Points, in no order, along strands that fork, close into loops and pass close to each other.
Points whose rows are less than 110 apart are linked; no others are.
(803): [-11  15 -68   6 -23 -21 -10  12  11  12 -21   8  44  35  18  -8  37  -5
 -33  -7  -4 -14  22 -18  13 -29 -19 -92]
(800): [ 11  41   1 -16   4 -15   8 -11  12   9 -10 -19  15  53  14 -10  -3 -59
  11 -11 -56  -8  37  11  20 -17 -51 -13]
(213): [  0  39   8  -2 -13 -15 -23 -22  31 -29 -13  -5  22   3   1 -31 -49 -34
  39 -46  11 -51  38  13 -20 -30  24  14]
(278): [-25 -12  47  -5  45  18   4  11 -35  11  42 -17 -11 -12   9  30 -29 -24
  25 -36  16 -16   9  19 -17   7  22  19]
(525): [ -3  16  -2  -3  18  16 -22  -1   4 -23 -38   7  23  17  36   8 -41 -89
 -10 -13 -47   7  50  21  37 -23  14  53]
(150): [ 40  18 -59  -2   3   0 -38   6  11 -29 -77  13  -3  -4 -39  25 -17   8
 -10   0  55   3  36  -6  24  -3  15  -4]
(44): [-15   0 -24  29 -22 -19 -35  -7   2 -45 -34  11  49  14  41 -13 -33 -48
 -23  -4  -9 -23  56   9  32 -65  34  10]
(777): [-53   8  14  12  11  15  -1  21 -52  -7   8  -2 -22 -41 -30  36  -7 -10
 -20  23  64  14 -22   1 -10  22  19 -15]
(924): [ -8   5   9   5 -27  15 -17   6  24  26   6   6  52  48  61 -11  40 -27
   2   2 -65  26  -5  -8  25 -29 -41  -9]
(610): [ 22  31  -4 -39  18 -44  27 -22  33  10 -25 -10  -8  51  -2 -14 -20 -45
  22 -26 -42 -27  38  -6   4  -9 -57 -12]
(297): [ 44  34 -35 -36  17 -39   0 -24  47 -17 -69  -5 -24  46 -28   0 -26 -18
  25 -21 -19  -6  58 -16   4 -12 -36 -15]
(957): [ 15  17 -20  -2  21 -28 -14   2  26 -21 -19   4   1  -6 -16  -4 -33 -20
  41 -58  27 -58  27  19 -11 -12  12 -38]
(162): [ 22 -47  34 -31  -5  19  41   1   9  21  51  -6  10  -4  16 -33 -11  38
  -4  15 -78   9  -1 -13  -9  38 -16  87]
(409): [ -8  21  50 -17  19  52  10   8 -46  -2  27 -35 -33 -25   9  19 -10   5
  30  29 -19  43  24   8 -25  -7  18  81]
(484): [  1  -1 -29  22  -3  16 -56 -13   0 -36 -54 -10  45 -13  35   1 -11 -30
 -27  24   0  15  32  33  35 -46  44  34]
(325): [ 43   3 -24 -38  51  -5  -7  -9  31   2 -57  29 -42  -2 -33  36 -23 -34
  31 -56 -10   7  15  -8   3  -4   1  18]
(452): [-19   2  62  13 -33   4  11 -12 -25  40  62 -21  45  30  60 -27 -19 -13
  -7  21   8  14  13   1   7 -37  -8   0]
(309): [ 11  19  15   8  14 -21  25 -29 -51  11  19 -17 -37  -2 -39  19  28   7
  -6  30  20  -6 -32  16 -16  30 -39 -39]
(304): [ 16 -44  13  -6   5 -28  44   2  18  27  28 -11  11  32  10 -16   9 -19
   8 -26 -65 -44   4  -1  19   7 -41   8]
(155): [ 39  -1   1 -26  57   7   9  -3  17   2 -24  22 -63 -33 -30  20 -14 -10
  42 -53 -31  -4 -12   1 -26  14  10  32]
(47): [ 25 -41  30  -7  10 -11  49 -20 -33  -4  37 -11 -48 -35 -28  17   8  48
   8   2 -30   3  -8  -8 -21  58 -36  21]
(461): [ -2  10 -35 -10  13  12 -28  -6 -57  -3 -38  37   3   1 -27  59  40 -31
 -32  22  26  59 -52 -16   9  19 -18 -17]
(30): [ 10 -11  19  -2 -66  14  -2   9  45  16  33   2  36  30  25 -56  11  27
   1  22 -39  14 -20 -21  -7 -37  10  30]
(22): [-38   6  46 -19   3  27   6  16 -54 -10  43 -37 -45 -38 -14  18 -11  38
  -4  26  60  33 -11   3 -30   9  20  12]
(477): [-12 -11  35 -11 -26  45   0   8   7   1  38 -32 -10 -24  12 -33  -3  65
  -6  38   6  60 -29  -2 -28   7  25  55]
(771): [-28  -8  -4  47 -18 -23 -27  -7  -4 -26   0  11  44  14  41 -29 -35 -32
 -25   2  31 -33  41   3  20 -68  39 -19]
(614): [  4  53  41   3 -29  -9 -10 -33  18  -7  25 -17  18   3  -3 -53 -50  -4
  30  -8  21 -47  39  -4 -23 -40  20  32]
(172): [ 54  30 -14 -20  34 -10 -17 -50 -25  18 -43  23 -52  30 -20  23  31 -14
  22  20 -37  77 -13 -16 -14  10 -54   6]
(561): [ 17  37  16   3  -2  -4   1  -8  20  -1   1 -25 -29   4 -24 -24  -1  11
  28  15 -15   1   6  14  -3   9 -13  20]
(156): [ 28 -21   8   8  -7 -52  49 -28  13  19  33 -12   6  38  -7 -35  17   7
   2  -6 -60 -50  20   2   7  36 -67 -21]
(817): [-40  25   2  38 -31   9 -39 -26  10   9 -13  13  67   5  66 -20   7  13
 -14  27  11  11  13   8  10 -47  10 -21]
(955): [-30 -10  22  23   8  21 -21  13 -11  -9  13  10  35  18  42  11 -34 -69
  -8  -1 -22   7  27  18  34 -27  27  49]
(807): [ -9  -5  59  14 -33  22   2   8 -13  20  50   0  44  35  58 -10 -37 -50
 -11   3 -30  -3  21   6  14 -44   8  42]
(674): [ 38  25 -49 -12  -1 -22 -30  -7  31 -29 -65  -4   7  28 -28   8 -17  -4
   9 -15   8   5  59  -3  12 -23  -6 -17]
(243): [ 20 -42  36 -17 -31  12  20  13  36  17  52   0  22  26  26 -46  -4  20
  -2  18 -66   2 -12 -18   3  -7 -10  67]
(874): [ 33  11 -25 -14  25  -2 -13 -17 -45   0 -32  26 -39   4 -29  33  44 -22
  -6  19   0  71 -48 -19 -18  14 -47 -11]
(473): [-43 -33  56 -12 -17  18  20  26 -39  22  65 -31  18  -7  36 -11 -18  18
 -40  -2  43  31 -19  -7  -4   7   4   6]
(571): [-39  44   5  16  -2  23 -44 -28  -9   1 -30  19  36 -10  49  21  34   7
 -10  33   4  33   1  15  34 -12  -8 -23]
(657): [ 66  10 -11 -24  15   3   8 -28   9  13 -41  20 -67   7 -23  16  24   9
  10  17 -59  72 -15 -12  -4  27 -50  28]
(685): [-14 -34 -75  -3 -10  12   1  49   1  -7 -38  30  21   0 -20  34  37  -9
 -47  -3  17  22 -45 -33  21  20  16 -34]
(62): [-28  -6  29  -3   5 -23  31 -14 -48  15  49 -30 -16  -8 -21  16  23  22
 -29  34  37  -8 -23  10 -22  28 -35 -49]
(182): [-48 -12   1  29  19  18  -4  13 -37 -20  -1   4  10 -25  13  31 -25 -21
 -35  19  66   8   6  19  11   9  44  -8]
(942): [ 21 -51   5   5  -5 -24  47 -17  -5 -11  32  13 -51 -24 -40   0  17  65
  -5  -8 -14 -24 -33  -9 -22  82 -30 -14]
(576): [ 48  -9 -17 -20  -1   9  21  -5  42  10 -38  13 -33   8 -12   5  39  21
  10  14 -78  54 -31  -9   4  29 -37  26]
(838): [ -2  45 -28   3 -16  24 -41  -5 -23  -5 -49  11   7 -43 -28  21  28  35
 -14  39  48  39 -34  -4   0  17  17 -12]
(650): [-29 -52 -51   8  11  12   6  55  22 -13 -11  24  10   5 -15  24  20 -14
 -23 -34  17 -29 -27 -25  20  16  28 -33]
(41): [ 10  13 -18  -5  37  17 -31  -5   9 -27 -53   6  -1  -1   2  38 -39 -66
   5 -28 -20   8  51  23  37 -14  23  52]
(46): [ 19  16  14   6  26 -24  21 -22 -43 -15  25  -8 -68 -32 -51   6   6  42
  15  16  39 -27 -18   3 -32  29  -6 -22]
(176): [ 44 -54 -26  -9  27  -9  20  22  58  19 -16  12 -13 -37 -19   9 -23  -2
  36 -70 -19 -23 -32  22 -50  16  23  -2]
(846): [-51 -21   4  40   4  -7 -26  11 -19 -19  19  11  25  -2  36   0 -41 -27
 -25   2  55 -20  18  11  21 -31  50 -12]
(515): [-23 -12 -13  25 -39  43 -26  17  22  -3  -8  23  67  27  64  -3  24 -25
 -16  11 -48  43  -5  -5  32 -37   9  11]
(918): [ 19 -42 -25  -9  35 -17  13  13  34 -10  -8  22 -46 -28 -34  10   6  21
  18 -43  13 -40 -38   6 -20  33   3 -16]
(762): [-22 -27  54  -1   0  -3  19  12 -32  29  82 -26  26  15  39 -13 -27  -7
 -15 -20  26 -19  10  -3   7 -11  -3   3]
(357): [-22  50  -4  10   2  26 -59 -34 -40  -5 -50  24  24 -50  17  48  27  19
 -26  44  44  40 -14  10  15  12  15 -13]
(160): [ 31 -54   3 -25  43  25  15  25  29  13 -10  17 -28 -44  -9  26 -22 -11
  37 -60 -41 -10 -31  14 -46  18  34  45]
(366): [-21  -3 -50  -6 -17  10 -15  17 -30  -3 -43  28  39 -12  -8  51  42 -14
 -51  13  38  33 -48 -22  11  26  13 -38]
(399): [ 15 -44 -23  -7  19 -30  34   4  -2 -13  -1  20 -62  -6 -44  13  23  21
 -11 -21  10 -22 -60 -12  -6  56 -18 -25]
(195): [-11   5   1  25 -49 -27  13   6  11  19  36 -12  35  31  17 -61   2  16
  -1  11   9 -45  11 -13  -4 -35  -9 -47]
(338): [ 12  15  35  -6 -24 -14  -6  -9  29   6  46 -14   8   1  -4 -54 -36  37
  27 -13  36 -46  13  -5 -32 -19  28  29]
(73): [ -3  41 -27   6  -2   0 -28 -15   0   8 -29   6  40  28  25  17  33 -20
  -7   6   6  16  21   9  26 -15 -29 -57]
(710): [-15  36 -36  32 -47 -35 -12   2  13   5  -2   0  44  26  10 -50  14  11
 -13   7  10 -28  15 -22   6 -44 -17 -80]
(873): [  1  33 -17  16  -2  -4 -10   5  20 -17  -7 -16  -7 -14 -34 -17   2  25
  18   3  41 -13   1  -2   2  -1   9 -12]
(83): [-47 -11  -1  24 -43  26 -42 -10  11   2   2  38  72  12  84 -19  20   6
 -25  26 -24  27  -8  -6  25 -47  23  -7]
(573): [ 28 -37  36 -26  20  14  60 -19 -22   4  39  -1 -35 -31  -2   9   8  31
  13  18 -86  12  14 -14 -24  53 -32  72]
(901): [-19  -8 -48   9 -20 -36  17  27  15   9   2  -3   2   5 -21 -19  40  30
 -23  17  33 -40 -29 -15   0  18   2 -76]
(704): [ 10  -9 -19   5  40  -2 -22  11   8 -10 -17  14  -7 -16 -17  37 -20 -39
  28 -63  30 -29   9  27  -4   1  23 -27]
(620): [-47  26 -10  -2 -34  -1  -8  11  -6  12 -16  12  18 -47 -25  17  24  44
 -28  46  64  23 -52 -14 -16  30  30 -35]
(89): [ -7  19 -44  20   3   0 -26  11  10 -26 -43   2   2 -26 -28   3 -14  12
 -12  -5  66 -26  17   3  23  -2  38 -25]
(37): [  8 -12  -8  13 -11 -40  41 -20   8  16  32 -19  -6  31 -13 -22  32  22
  -3   6 -17 -42  -1   8   2  26 -47 -57]
(560): [-21 -12  11  12  36  11 -23  16 -10  -8  17   9  -1 -18  10  36 -40 -39
  22 -51  25 -32   9  30  -6  -1  37  -3]
(709): [ 21 -39  -4 -14  -3  20  28  21  41   6 -11   0 -36   4 -15 -10  22  20
   2   5 -74  34 -35 -10   9  25  -9  52]
(149): [  1 -28   6   5 -33 -22  21  20  21  14  29   0  32  42  14 -46  -2  -8
   7 -22 -33 -48   5 -14   6 -30 -16 -12]
(623): [ -3  22  59 -20  44  30   4  -2 -47   0  31 -23 -37 -23  -4  27 -27 -21
  47  -4 -12   0  36  19 -26  -5  19  54]
(258): [-11   1  31   7 -29  16   4   8  19   8  37 -28  -7  -5   1 -50 -19  53
  12  15  31  -1  -4  -6 -23  -8  30  37]
(533): [ 19  26 -34  16  -2  18 -54 -23   0 -48 -77 -14  19 -22   4  18 -24 -11
 -14  20  21  24  53  38  28 -34  47  43]
(772): [-31 -14   9  19 -36 -14  16  21   2  24  49 -18  24  11  11 -41  -8  32
 -14  13  47 -37 -13  -7  -6 -15   3 -38]
(613): [ 17  -4 -48  -1 -15 -55  35   3  36   1   2  -6 -15  37 -19 -35  29  28
 -13  -3 -12 -45   1  -4   5  12 -35 -78]
(551): [-25  20  60 -15 -14  56  -8  -4 -26  13  29 -29   0 -17  31   6  17  36
   8  44 -34  75 -11  12 -19  -4  -1  61]
(448): [-22  21 -28   1 -27 -20  11  11   1  11  -5  11  13 -19 -32  -5  49  34
 -28  40  54 -10 -50 -13 -12  33   9 -71]
(120): [-38   7  24  10 -14 -21  34  -4 -24  32  50 -26   7   0   3 -30   7  38
 -24  34  60 -27 -17   8 -18  15 -10 -54]
(289): [-12   6  43  -9  12  -7  16  -6 -41 -14  38 -25 -57 -45 -38  -1  -3  60
  12  31  52   0 -15   8 -36  25   8   0]
(202): [ 21  26  12  -4  19  11  10  -1  -3  11  -6 -15 -21  18 -11   4  14 -27
  15   3 -36  16  12  11  14   4 -30  16]
(171): [ -2 -33 -28   7  -5  11   5  41  41  -5 -12  15  -7   9  -9  -9   9  -4
  10 -28 -12 -16 -10 -17  21  -6  16   8]
(503): [ -6 -42   3  -6  -4  33   4  42  37   2   3  -3  -8   4  -3  -7   3  18
  10 -16 -20   9 -30 -12   6   6  25  42]
(234): [ 34  37  -5 -21  53  -5 -17 -18  -4 -10 -41  12 -32   7 -22  40 -33 -56
  27 -42   4   4  46  -4  23  -6 -10  17]
(147): [ 29 -30  22 -17  46  -5  33 -16 -40  -9   9   8 -73 -39 -28  31   8  13
  33 -24 -29  -7 -17  -7 -32  39  -8  31]

How many points has the smallest loop of links through each point below? Write none if it is on no loop.
(803) | 15
(155) | 8
(213) | 12
(297) | 9
(709) | 11

A piece is two or more points that can be reached from each other along the links. Count, over all rows, the pieces, the separate loops (a circle has one, a figure eight two, a Y none), the forks (points with three links) and the tips (points with one).
pieces | 5
loops | 5
forks | 4
tips | 4

A fork is a point with three links, a tip a point with one. Leave the first point through the second and follow the links. Name the first fork or tip that comes.
(22), (289) | (195)
(304), (156) | (571)
(762), (452) | (155)
(289), (22) | (533)
(155), (160) | (47)
